Points on a hilly landscape, in no order, each with its height.
A climber steps from a point to the highest of its 2 nearest points, and stops where none of them is higher. Distance is the straight distance between rows; heights are no part of it.
Tugod h=599: [-25 -31 -17  28  -8 -10   5  16 -12  37 -15  19  -4  -1  10 -53  11 -36
 -41  40  -1  43]
tal h=279: [  2 -37 -31  44   2  30   3 -37 -34 -32 -25  13  10  14  38   2  45   2
   1   6  10  25]
Botak h=446: [-39 -21  -2 -16  19   6  -2  21  -5   5  13 -36 -10   6 -22  -2   8  18
  10  19  19  32]
lumed h=398: [-14 -33 -27  61  10  -2 -13 -13 -30 -38 -40  -9 -20  23  16 -19  48 -38
 -17  19 -19  18]
lan h=354: [ -3 -14   8  11  15  45  14 -28   9 -16  26  -9 -10 -41  13  41  -2  -7
 -21 -17  12  18]
Dak h=486: [  2  -5 -17  27 -16   1   9 -28  -2 -13  -8  11   1  54 -17  10  14 -30
  20   0  15 -24]
vur h=237: [-10 -33  -8   6  -3  16  -2 -25   9 -67 -14  26   5  26  22   1  14  37
  17  28 -34  16]
didi h=547: [ -1 -47 -16  24  19  13 -14 -22 -40 -41   6   5 -12   1  -4  22  15  10
  20   2  18  -3]
Pon h=496: [-12  -6 -12 -31  17 -37  19  48   8  -6 -23  15   1  33 -15 -37   3   7
  22   8   5 -16]
Puro h=217: [  7   9   5 -13  -6   5   9   9  17 -51  -8   0 -28   8   4  14   1  27
  59  33 -19   3]
dudab h=710: [-11  14  25 -12  25 -23  41  13  25 -10 -11 -10  -1  19  -6 -29   2 -18
   9   0  -8  22]
fef h=400: [  1  -5  12   5  28  -1  24  -6  10   5  16  27   2 -42 -16 -20 -25 -25
  -3  -1 -29  19]
davo h=770: [ 33  30 -21  -4   6   9 -10  22   1  53  21  37  23 -27  15  14 -48 -29
   3  -6  35  -6]
Pumit h=688: [ 22  33 -14  30  -7   9  22  -8   3  17  -5  39  26   4   9  36 -15  -5
  28 -11  36 -12]
momom h=437: [ -4   6  10  29   0 -13 -25   3  26 -13  -2 -29 -24  22 -26 -17   2  27
  -1  19  -8   4]
vedal h=569: [ 29  11  31 -69 -40  -2   9   4   5   9  -8 -26   4 -12  22  21  -8   8
   9  -3  -2 -16]
kek h=621: [ -4  25  -2 -61 -24 -12  -4  29  10  21  11   8 -38 -15   0  -6 -16  -3
  23 -12 -33 -18]
dukon h=587: [ 24 -12  10 -12  -5  -7  19 -36  -6   5  27 -32  15 -50   3  23 -35 -12
  13  24   9  -3]
pefet h=573: [ 36  11  11  26  -9  14 -13  14  10  18 -21   1   0  18 -25 -10 -32  12
   1   3  -8 -20]
zol h=77: [  4 -20  18 -18 -21  28  18   4  35   9   5  -6 -14  19   0 -21 -20   1
 -14  27  -6 -20]
rufaf h=537: [  9  12  -8  15  -3   8   3  12  -6  34 -12   6  -9  11 -29  -6 -41   4
  17  14 -13   8]
luvig h=171: [-21 -27  13 -29  12  -3  11  11  19 -20  15  -2   7   4  -3  -4 -21 -29
   2 -14 -14 -20]
sofi h=703: [  9 -17  24  -8   7   0  33   1  -4   2   7   7  24   9   9 -13  18  -5
   2  17  44  12]
kamo h=512: [ 19  21   3 -17   5  -8  16  24 -17  43  -3   9   8   8 -13 -37 -22   7
  21  16  -5  15]
leba h=429: [ -6 -12  -3   9  19  -2 -10  18 -27  14 -30  -3  34  18 -14 -20 -18  18
 -13  -2 -13  34]
Moza h=657: [-25 -24 -23  19 -19  -8 -18  19 -16  36   0  18   2  18  -4 -23   5 -16
 -23  34  18  30]
zofe h=340: [ -1  -8   6 -14   8  31 -19 -18  16 -31  25 -14 -10 -23   2  35   9  -2
 -10 -21   4  -5]
liro h=610: [-15 -13   1  39 -23  29 -23  -9   1 -26 -29 -14 -20  29  14 -10  52   6
 -49  -3  -9  -5]
zag h=494: [ 22  25  -8 -12   1 -32  15  12  10  34  -4  23  37  24   3 -38 -43 -22
  24  10 -21   1]
duk h=75: [ 18  -1  39 -30 -20 -22  20   4  13   8   9 -23 -15  13  -3 -10 -39   4
  -3  22 -10 -11]
gotez h=709: [  5 -27   9  38  17  19 -17  35   0   1  12 -24 -12  -7  -6   5   2   6
 -27 -16  38 -18]
pumik h=502: [-27 -15  -1  55  16  28   2  -3 -18   2  -6 -36 -33  -6   2   5   3  10
 -56  -6 -20  31]
Zova h=490: [ 12  34   6 -31  10 -22 -14  17  17  21  11  48 -13 -18 -19 -35   8 -13
  -9   0 -24   9]
gigon h=444: [  0 -17 -19 -37  -4 -16  18 -12  11 -28 -25 -27   4   7   6 -10 -20   5
  57  18 -37 -23]
migo h=137: [  0 -31  -8  34   8  33   0   6 -28   8 -45  30  -3 -26   9  -8  32  -4
 -39 -16  -3 -15]
soga h=585: [ 23 -17  31 -54  -7  12  16 -16  -2 -15 -17 -25  -4   1  -4  19  11  11
  -6   3   7 -17]
lerub h=199: [-37 -28  -8   2   7  -1 -20  10   1 -42 -11  30 -26   4 -17  -3  18  23
   7   9 -19 -13]
Mugi h=60: [ 34  36  -1 -79  -3 -10   7  26 -16  34  58  18  -4 -23  18 -13 -27 -38
 -15   6 -10  21]
tava h=559: [ 12  33  14  -6  -6   1  21   1  -3 -11  10 -15  -2   4  19  47   4   0
  27 -34  20 -28]
Lasal h=73: [ 22  11  34  -5 -19 -27  34 -12   1  24  23 -14 -18  -1  -8 -19 -12 -22
 -12  14   0 -13]
vome h=594: [-18  -8  10 -27  13 -13  18  30   2   2  15 -15  12 -25  10 -21 -25  21
  38  18 -18  12]
riged h=504: [-18 -27 -20  42  14   1  -8 -19 -47 -32   2  -3 -34   7   1  17  34 -11
  -8 -11  16   7]
maf h=452: [-17   5   7  -2 -24  -7  34 -19 -33  36  12  13 -20  -6   3   6  12  24
   4  -1   2 -14]
zari h=558: [-18  -4   0  -1   9   3  11  13   1  45  36  24 -25 -29   0 -19  17   4
  -2   4  28 -11]
seneg h=409: [  6  39   3  14 -12 -16 -34  13  31  24  20  22 -26  -2 -27   1  -7  -2
   4   0   4  -7]
pab h=72: [ -7  30  17 -25 -22 -30  25   5  19  -4  -6 -19 -15  29 -12  -2 -31  -6
  25  17 -31  -1]
kere h=555: [ 27  26  14 -68 -40 -22   0  12  10  18  -4 -21  -4 -40  31  36 -20 -17
  11  -9 -19   2]
babi h=453: [-24 -26 -11  63  24  -2 -19  -8 -30 -58 -18   6 -27   8   9  -5  43 -27
 -14   0   8  23]
kir h=276: [ 12  45   4 -49 -13 -15 -24  22  23  13   1  11  30 -27   1  24 -21 -25
  23 -13  -7  39]
pives h=331: [-14  -1 -10  -9  -2  26 -20  -2   1 -33 -12  21  14   5   0  41   4  28
  19  -2 -13  27]
Kiv h=615: [ 20 -34  -2   6 -13  34   1 -25 -26 -14 -23  -2   8  33  11  31  31  19
  -8  21  38   5]
gukem h=614: [ 10 -34  24 -31   2  40   0   0   6 -26 -15  -3  -9  -3  -9  22  16  13
 -17  17  13  16]
Rufo h=220: [ 13  -7   5  18  19  17 -24 -31  28 -55 -13   1  19  24   9  -5  18   7
   0 -10  -6  -9]
Rete h=727: [ 17  23  -1  -9  16   9  -7  21  -6  43  41  40   0 -46   5  11 -27 -16
 -23  -5  19  24]
bika h=507: [ -6   9  -8   5   2   8  29 -10 -17  18   2   6 -16 -19 -28  15 -26   4
  31   8 -27   3]
debo h=319: [  6   2  21 -31  18  -1 -11 -12  20 -15   2 -26  17   8 -22  15  -4 -28
 -29 -31   7  14]
feze h=403: [ -7  -4   8 -18   5 -17  -4   3 -37  13  -1 -17  26   7 -13  -3 -34  19
 -24 -20  -3  25]
palef h=189: [ -7 -27  -4 -19  18   5 -15  24   5 -45 -19  -1 -19  44 -21  13  20 -22
   0 -17  13 -16]
Pitus h=473: [  5  45  19 -24   3 -10  -2  20  14   6   3  42  -7 -29   1   4  22   2
   4 -29 -13 -13]
fetas h=506: [-30  25 -14  31  -4  -6 -39  12 -20  19  12  10  -9   5 -21  21  16  22
  -8 -21  19  21]
rusub h=550: [-35  10 -10  51  11  19 -10  12 -11  30   9  -6 -29 -30  -2 -12  11  -4
 -49  -5  -8  32]
Saf h=381: [-29  16   9 -46   1  -7  13  -9 -18  17  28 -28 -20 -20 -11  39 -15   3
   1 -20  -6  -1]
vev h=181: [-39 -16  -6  23  36  -9   5  26 -15   8  18  -5 -17  -6 -21   1  -9 -22
  -4 -23  -2  -7]
revif h=595: [ -2 -49  -8  20  -2  -5  -5 -15 -28 -19  17   2 -10   1 -17  13 -16   8
  29  44  23  13]
tilal h=788: [  1  21  14  30  14  -3  12  17 -35  28  -2   7 -11   2  -7  -6  27  24
 -23 -18  39   1]
Kevo h=574: [-15 -16   8 -13  16 -15  24  24  -9  18  37   8   1 -39  12  -9  -2  -5
  28  13  25   6]
Ruzi h=285: [ 10  29  10 -50  -3 -39 -27   7  39 -20   0   6  22 -22 -16  -2 -16 -22
  10   4 -13  17]
Buzip h=601: [-16  17 -15 -38 -17  10   2  37 -15  26  17  15 -25 -16   0  32 -14  11
  21 -32  -8 -30]
suzol h=377: [-26 -33 -21 -12  -9   9 -24   0  28  -5 -19  25  31   4   1 -20   8  30
 -23  23 -13  25]
tepov h=510: [ 10 -15  -3  18   9   2 -18 -31  -8 -46  17 -11 -22   0  -4   7  35   4
  25   2   8 -28]
Pata h=422: [  2  17  10  21  -6 -21 -39   2  23  -5  27 -18 -31  -8 -28   2  12   4
  26   6  13 -18]
Sev h=408: [ -8  14  10  15 -13 -23   7 -33   3 -27   4   2  13  -5  15  10  18  32
  30  -1 -10   1]
Kazog h=441: [ -1   9 -26  18  -8   1  34 -10 -37  49  14  24   6 -13   9   1  -9   9
   2  -5  16 -19]
rotu h=682: [ -5  11  35 -29  15 -26  33   1  30 -23  -4 -12  -7  -5  -2  -4  14  -8
  35  21   4  18]
fof h=169: [-20  -7  -5  25  30   0 -27   8 -14 -34 -36 -27   1  30 -15  -8  29 -10
 -20 -13  -7  21]
Depo h=505: [ 14  -2 -21  12 -30  -5   5  -9  11   6  -8  -7  18  42  -5  -6   2   2
  36   7   3 -27]
robad h=493: [-23  17 -17  16  -9   2   5   9 -13  34 -11 -20  24  35  12 -29  12   6
 -37 -30   2   6]
Dob h=155: [-24  -9 -21  22  26   6 -16 -10  20 -35 -37 -11 -11  36 -15 -19  39   0
   5  20 -10  21]
led h=472: [ -3  18  16 -45   3 -54  -2  21  -5   2   2  35 -13 -25 -15 -30   1  -2
  20  24 -28   4]
rilu h=232: [ 28 -14  -4 -14   2  30 -18 -14  37 -26 -29  -1  33  10  -6  -7   7   5
  -5  -7 -11 -25]
melif h=317: [  0  25  16 -33  -2   8  -7   6  39 -36  -2 -39   9   4   3  36 -18  -4
  13 -18 -24  11]
lis h=479: [ 48  11  -4 -42 -20 -27  14   3   2  26   5  28  29 -18  12 -32 -41 -29
  20  20 -29  -8]
tebo h=58: [ 28  37   0 -60 -11 -18  -5  25  10  47  61 -20 -24 -30  15 -17 -41 -43
   2   3 -21   4]
Bubaz h=466: [-12  23   0  19  13 -15   8  23  -1  15 -16  -2  13  25   2 -36   5  26
 -25 -19 -22  24]
kub h=660: [ 24 -37  30  20  15  -6  -1  20  -5  -9  -1   3 -11  -1  -4 -14  -6  10
 -19   1  15 -33]
rega h=458: [-12 -28 -12  14   6  -5   8  25 -22 -31 -19   8   2  50   5 -12  -1  17
   5  -9 -13 -30]
pufo h=478: [-14  -6   2  -7  24 -25  17  28  -7 -27 -23  14  -4  36 -15 -19   1   7
  29 -16 -21 -22]
sefu h=406: [-29 -48 -17   4  -7  15  -4   0  13 -16 -39  27   8   6  15 -35  37   4
 -41  32  -6  10]
zuvu h=639: [ 35  -2   8  18  17  18  -1  -6 -15  10   2 -19   5 -42 -18  28 -27   9
 -14  -2  31  -9]
Vuta h=388: [-23   5   2  35  -6   3  12 -37   2 -19 -11  19  15  11  27   5  22  23
   8 -11 -18  19]
Sus h=617: [ -7 -14  -1 -32   3   9  -7   6  23  15  12 -27 -12 -24  -6 -13 -15  19
  22  19 -24  -8]
tana h=454: [-24  -6  24  39   1 -13  -9   0  19   0  27  -7 -23   9 -13 -22  -8   2
 -35  14  -8   7]
soni h=618: [ 34 -17  21   7   2   0 -12  25  17 -25  -4  -3  -5  16 -19   2 -38   1
   7  -1  -7 -31]
zof h=175: [-12 -31  13 -14  26 -14  21  26 -12  10  14 -13   3   4  -6 -22 -30 -23
  -6  -6  -4  -9]
Naz h=268: [-22 -33 -24  40  14  44 -24  29  -6 -33 -22  17  -2  22  23  -1  22   0
   0  -8  -4  -2]
Godi h=733: [ 13  -2  29  16   6 -30  30   3 -26  16  -2   4  11  14  -2  -8  25   9
 -12   0  45  -2]
lifu h=513: [ -1  12 -20  39  20   8  19  -7 -27  -1  18  -5   7   0  14  44  -4   4
 -12 -26  35 -19]
kalob h=359: [-23  -3 -17  48 -15  26   5 -39   7   5   7  18  17   3  27  19  16  -3
 -20 -10  18  19]
mip h=646: [ 13  44  -1  20  -4  -1  13  -7  -9  12   8  20  -2 -25  17  67 -17  23
  27   0  48  -9]
peb h=732: [ 38  34 -14  -4   1  12  13  -8  -8  40  -3  34  33 -26   8  27 -19 -22
   5 -23  36 -19]
Begu h=469: [  5  25 -23  37   3 -10 -12 -26 -40  25   3 -18 -19  -2 -32  24  -2  16
   3  12  24  -1]
kidan h=421: [  1 -22 -25  34 -13  10 -14 -27 -40  -1 -35   2  -9  37 -21  14   6  -3
 -13   7  -6   4]
rov h=679: [-36  21   4 -27  24 -13  16   0  50 -12  -1  -8  14   6   9 -35  14  -9
   7 -18 -24   3]
zomab h=249: [ 10  22  21 -31 -26  -1 -16  -8  31  -8 -16 -13  34 -14  25   5   7  31
   7 -24 -23 -10]
fuv h=357: [-11 -32 -29  47   3  12   0 -24 -44 -21 -61  10  -2  23  -3  -3  23 -36
  -5  12 -22  16]
dip h=612: [ -1   7   2 -20   6   2  -7   0  24  36  10   9   3  -7 -19 -13  -9 -21
 -15  20   9  31]
sikit h=497: [  9  26  12  -3   1  11 -16  -8  12   8   6  28   0 -50 -12  10   5   9
   6 -16 -12 -11]
muk h=552: [-39  -6 -22  63  -1  -1 -25  22  -3  18  -3 -21   2  33  -5  -6  -6 -24
 -35 -16  -4   3]
Levak h=546: [ 10 -22 -19  34  -8  49 -26 -31 -18 -33 -32 -16 -18  18  24  -7  52  30
 -26 -14 -14  -7]
Vopag h=269: [ 14  58   7 -32  -5 -19 -12  16   7  31  10  -1   8 -19   0  30 -31  -4
  15 -14   4   6]
tovu h=426: [  6  13  25   6   6  -4  16   1  20  -9  -3  -1   7 -13  -5  -6 -51 -15
   7 -13 -45   0]
Suges h=68: [ 21  26  17 -61 -42 -33   1   1   8  33  12  20   1  22  13 -28   3  -7
 -26  13  -4   2]
rase h=166: [-11 -16  -4 -32  23  -7  -1  15  15  11 -19  21  23 -11  -6 -36  33  -6
 -22 -15   6  -7]
piru h=492: [ 11  30 -21  15 -21  10  15 -35   3   6   8 -11 -15 -36  12  64 -37   1
  36  -3  -5 -22]
zule h=632: [  8 -37  18   4 -14 -32  13 -14 -11 -23   2  18   6  21 -11 -14 -13   5
  22  39   8  -4]
pelu h=294: [-12  35  23 -35  -4 -35 -41  -5  24 -36 -15   1  16   2 -32  16  10  -7
  -1  -7 -11  30]
ziz h=678: [ 10 -11  31 -31  -6 -30  25  12   1  15   2  11  22  23  10 -45  -1  -2
 -12  32  24   7]
nem h=533: [ -3  26 -16  20  12   6 -28 -18   6   5   7  18  19 -42 -24  20   7   2
  22  -5  13   7]
moru h=263: [  0  33  -4 -17   0  16 -17  19  25  18  10 -37  19 -12   5  23 -14   5
  28 -24  16  -2]
poka h=301: [-26 -22 -21  10  15  50 -11   8   8 -27 -27  10  11  14  -2  10   1  10
 -10 -11 -19  30]
Bezag h=256: [ 24  24   2 -10 -26  10 -25  -9  20  -4   4 -29  22 -27  22  30  -5  33
  17 -25   8 -26]
rif h=658: [-26  13   2 -35   8   3   3 -27  42  -3   9 -17   3  -4 -12 -17  26  -9
  -1  -2 -15  -7]
ref h=645: [ -6 -20 -20  49  38  38  -9  23 -29  -7   1 -37 -24 -10  23  16  24   6
 -21 -22  36 -19]
mafu h=468: [ 26 -16  -2 -54 -22 -28   2  11  30   7  -7  14   5  -9   5 -26 -29 -13
  20  29 -31 -37]
Lat h=89: [ 14 -39 -14  42 -12  20  15 -32  -3  20  -7  14  23 -19   7 -13  -5  -6
  -8  10  -3  -1]
Golaf h=424: [  6 -41  -6  27  15  -4  -4  16 -33 -41 -42   6  -5  57   1  -9  12   8
   4  18  16  -4]
sotu h=390: [ 22 -23 -19  79  20  50 -18 -25 -34 -44 -29  -8 -10  -3  25   9   3  10
 -13   1 -22  13]
Pagef h=597: [ 16 -12 -28  59  26  35  -4   1 -38  -5   7 -58 -22  10  13  30  14   4
  -6  -3  62 -23]
Zut h=519: [ 25  23  15  16 -15  17   2 -14   4   2 -22   5  26  21  11  16  17  16
 -10 -23  23  -2]
gaden h=188: [-41 -39  -9  13  27   8   8  21  -6 -18  11  -2 -28 -14  -4 -10  27   5
  -7  -8  -7 -12]
dil h=460: [-26 -19  -3  17  17   8  -2   4 -23   0   8 -38 -24  -5  -7  21  19  12
  -5  17  42  29]
lere h=524: [ -3  19 -18 -18 -23 -11   0   4  10  21 -22  -9  41  30   4 -11   3  19
  20  -5  -8 -14]
zigaf h=613: [  2  32  -6  17 -10  -7   2 -21   0   3  15 -11  18 -13   7  49 -10   7
  42  14  40  22]
Kif h=531: [ 31  42  12 -39 -22 -18  11  -6 -11  18  -2 -33   2 -62  17  57 -26 -24
  18 -24  -3   0]
zarov h=423: [-10  15  10   8 -10 -29 -10 -24  30 -34  -2 -19   4  18 -11 -28  17  23
  12   3 -23  10]
magar h=167: [  4  10  32 -23   3 -15  -3  18  42  -9  23 -11  -4 -16   2  19 -20 -39
   4 -19   2 -38]
lar h=66: [ 33  27   4 -85 -25 -35  -1  29  15  26  19   3   3  17  11 -44 -26   2
 -18  30 -24   6]
foso h=64: [ 21  21  -1 -53   4 -21  -9  34  -7  34  41  13 -10  28  -7 -40 -30  -5
 -38  21 -20  27]
Mosup h=540: [  0  -7   4   0  11  10  10  18  20  25  12  37  -6 -31   4 -48  20  11
   6  24   7 -12]
Lorin h=461: [ -7 -12 -13  25 -23   2   6 -16 -22   9 -20  28  16  40 -14  11  10 -13
 -13 -17  12 -15]
Famit h=428: [  9  17 -18  -1 -28  -7  18 -25 -19  62  30  38  25 -12  14 -17 -12  -1
 -23  -1   3   4]
pap h=471: [-19 -33  25  39   7  16  15  -1  13 -12   3 -32 -30   1  -4 -15  -1  -3
 -47  12 -24  10]
guke h=457: [ -3 -15 -11 -50 -35 -18   4  12  21  -8 -13  -7   8 -10  20  -3 -24  -3
  58  28 -26 -25]
nirog h=475: [-20  18  -4  14  10   5 -16   3 -16  -6   9 -15 -22  10  -7  43  27  25
   0  -7  36  26]
zav h=652: [ 16   4  11  -6  14   8 -23  29   1  42  -3  10  -6   4 -27 -41  -4 -20
 -39  20  16  27]
madop h=81: [  3 -38  -2   4 -30  28   7 -19  16   4  -4   8   6   8  -2   6 -21  -5
  -1  19 -17 -15]
riril h=62: [ 11  40  -4 -49  -3   3  -1  27   0  50  48  21  -1  -3  18 -30 -15  -1
  -7   9 -19  43]
Telon h=71: [ 39  22  20 -29 -18 -36  23 -10   4  25  19  -5  -3 -12  -3   4 -13 -41
  18   1  16 -25]
Guge h=179: [-21 -14   5  -8  19 -27  -3   5 -13 -19 -25 -16   1  23 -26 -14  24  -7
 -16  -8  13  23]
nimeg h=659: [ -1 -26  19 -35 -18 -52  12  -1  -7  -7  -7  21   9  29 -15 -25  -2  11
 -14  31   4  -4]
levub h=225: [ -1   2  -2 -10   8  18   9 -18   6 -61 -23  -9   0  38  18   1   9  33
  37  14 -28  15]
mima h=70: [ 29   4   8 -36 -26 -35  -4  16   7  27  11   2  14   7   0 -16 -10 -25
  19   6  31 -30]
rupo h=491: [ -4 -28 -12  14  -4  -7 -32 -27   4 -38  10 -22 -32  21 -11 -17  18  13
   7   8 -18 -40]
ruge h=579: [ 13   8  -3  24   1   2 -25 -15   7 -17  16  -5  22 -42   0  37 -14  12
  40  18  26  13]
rane h=476: [  9   3   8  32  -7  11 -11   3  13  20 -21  16  31   9  12 -13  25   8
 -32  -1  36  15]
zeda h=518: [-43 -19 -13  24  -2   5   2  12  -8  11   7 -36   9  44  10  -9  -5  -2
 -28 -26 -11  -2]
notel h=197: [-15 -13   6 -18  26   3  -4 -19  -1 -67  -7   2  -6  43  -6  18  33 -24
  13 -14   9  -6]
dovu h=307: [  2  40  18 -22  15  -7 -13  11  14 -36 -17 -15  -5   0 -25  35 -10   0
  24 -23 -18  16]
Buka h=544: [  6  34  12 -24 -20  -2  12  -6  13   5  -1  -5  26  16  16  21  23   2
   5 -36  27 -18]
seral h=439: [-10 -21   1  29   5   3   6  -1  27 -13 -29  10  32   6  14 -40  27  -5
 -18  13   9  14]
buvu h=596: [-38   0 -20  49   9  10 -20  32   8  34  17  -8  -4   3   8 -22 -14 -11
 -42  -2   9  31]
kam h=389: [-23   6  -3 -29  19  -5  11   4 -43  23  12 -27   2 -22 -21   9 -19  24
   1 -17  -1  10]
devop h=474: [  4  11  -9  24  -6  11   7 -36  -6 -17   5 -12 -13  -2 -11  39 -22  -5
  37  -6 -32  -8]
Motul h=516: [ -1  21 -12  -2  11 -20  -8  10  19  27   3  39  -4 -19  -8 -56  19  17
  -1  16 -19   6]
subi h=713: [-16  -1   8  38   6  11  15  20  -3  20  -2 -13 -28   4  10 -30  42  22
 -25 -10   4  -9]
Vuz h=604: [ 19  25 -11   8   4 -19 -25  10  -1  45   5  20 -17  -5 -25 -53  18 -16
 -54  11   3  25]
pob h=654: [ -1  20  27 -35   9   6  34  17  43   1  -9   2   3 -21  13   7 -11 -16
  28  24   5  34]
tini h=578: [-12  37 -10 -12   3  10   2   9 -15  -2  11 -10 -25 -17   6  60   3  24
  33 -36   5 -25]
meze h=622: [-21  -1  11 -21   1  12  12  -3  35  -1   2   3  21   1  -2   6 -22 -16
   6  24   4  50]
Zago h=99: [ 18 -25 -19  62  -6  28  16  -7 -25  36 -11   9  -2 -22   7   2  -6 -15
 -19  12  21  -5]
vozas h=69: [ 21  34   1 -56 -32 -31  -6  24  -6  42  39  15  25  17  16 -17  -8 -18
   1 -10  18  -9]
vol h=477: [  6 -21   5  -4 -22 -23  -1 -13   8 -10   9  -1 -24   4  -9 -12  -3  13
   8   5 -26 -48]
Vek h=162: [  4  24   9 -23  -5 -18  29   6  15  28  31   4  -8 -42  31 -13 -18 -29
  11 -26 -27 -41]
zafa h=509: [  3  22  -6 -45 -17 -22   4  26  19  16 -17   7   6  31   5 -23  -5  22
  14   5  -8 -28]
sis h=549: [ 17   8 -47  67  33  27  17 -31 -22  -2  -7 -33   1   1  14  38   3 -11
  -7 -19  45 -19]
rora h=480: [ 21 -14 -14  64  -4  33 -10 -23 -15 -11 -10  -9 -10   2   8   9  19  30
 -19  -4  -4  -8]
Kese h=662: [-25 -11 -10  23 -10  14  -2 -10  13  -3 -19 -14 -26  20   6 -32  57  21
 -26  -2 -14 -13]
Lutez h=737: [ -8 -15 -19  10  -1   7 -30  22  -2  24 -27   5  -7  24 -37 -15   9 -18
 -16  20  18  17]
tumo h=638: [-16  19   7 -51  -9 -16  -6   2  34   6  26 -25 -21 -26   0 -15   4   0
  -2 -12 -35 -15]
vav h=489: [ -1  -9 -27  16  -1  -1   7 -21 -45   4  11 -23   9  -7  -8  34 -11  20
  14  -3  23 -14]
Podub h=156: [-12 -35  -9   1  15  16   9   2 -12  11 -16  48  19 -26   3 -23  15 -18
 -34 -13  -7   7]
vin h=253: [-10 -28 -12  20  -2  18  -1 -38 -18 -64  -5  23 -16  34  36  11  42  18
   4   9   5  19]
foto h=318: [-15 -24 -36  65  -4  23 -11 -37 -25 -20 -23   2  18  10  36  22  21 -21
 -11  -7  15  13]
mison h=415: [ 14  27 -15 -10 -29  -4  -8 -11  -1  55  45  63   1  -8   8 -38   8 -25
 -27  10   1  -3]
Zed h=165: [  3  -2  31 -27  -5 -20   4  17  21   9  45  -3  -2 -47  18   2 -34 -35
   9 -14  -4 -27]
mebur h=611: [ 16 -17  10  -4  -1  22   5 -17  -4  12  19 -43   3 -20 -11  27 -29   5
 -15  11  25   8]
Runa h=532: [ 24   4  13  -2 -25 -28  18 -23 -35 -17  13 -15  18 -24  23  34 -19  22
  34 -16 -16 -27]
gel h=681: [ 32  19  15   7  26  13 -15  21 -15  30  17   5   4 -31 -10  16 -29  12
 -40  -8  31   9]
tafi h=661: [ -2 -39  13   1   2  20  16   2 -14 -14 -17  10  13  18  12  15  17  12
 -10   5  28  16]
tesi h=511: [  1  11 -11   5 -33  -5  22 -17 -20  19  27  -6  -5 -31  19  38 -37  18
  17  -5  -8 -38]
Lon h=207: [ 15 -12  -8  17  28  27 -18 -36  -4 -71  -3  -4  -5  53  20  14  21 -22
   7 -23   4   6]
fil h=464: [-11   4  24  20 -29  -6  14 -19 -13   2  19  16 -24  -3   0   0   2  26
 -17 -11 -20 -29]
beku h=551: [  0  27 -22  24   0 -15 -29   8 -21  43   5  13  -5  -8 -26  -3   7  -6
 -35 -17   1  14]
fug h=173: [-12  -6   6 -36  20 -25   9   3   1   3 -36  -2  11  19 -10 -43  42   6
 -41   6   5  19]
gusek h=562: [ 32   2  29 -20  -4 -26  15 -23 -24  -1   9  -7  20 -46   8  15 -42  -9
   8  -4 -13  -5]
dos h=329: [  2  -4   9  -9  11  32 -25  -2  28 -19   3 -29  14  -1 -14  33 -22  -9
 -18 -30  -2   8]
Luk h=449: [  6  -3   5   3  -4  16  14 -25  24 -28  -3 -23   2  16 -12   4 -33 -13
  25  -5 -54 -15]
kamiv h=114: [  5 -20 -33  56  15  45   5  10 -33   8 -32  11 -11 -25   4   7  20 -24
 -15  -1  22  -3]
Divi h=425: [  1 -19  -9 -20  29  -1  13 -23  -5 -45  -5 -36  -7  -4   3  -9  16  11
  63   0 -20 -19]
vod h=241: [ 18   9  14 -34 -27   1 -25  -4  45 -15 -23  13  36  14   4 -20 -14  14
 -11  -4 -25 -29]
Zuv h=353: [-17 -19  -5 -30  -3   6 -20  -9  17 -28 -13  21  36 -17   9   0  12  27
  26  14 -16  14]
roke h=209: [-12  -5   7 -11  -9  -7  -3   8   8 -31  -5  22 -31  13 -23  24   8   3
  40  17  -6 -12]
Kosam h=375: [-20  -5  16  33  29  11  19 -10  10  -7  26   7  -5 -47   2  11 -11  -8
 -13 -11  -4  23]

For each start below, name the point where the climber stops.
zol: Guge
led: dudab
Mugi: duk
pives: dudab
vur: buvu
gigon: gotez
Zova: dudab
Zed: buvu
tebo: duk
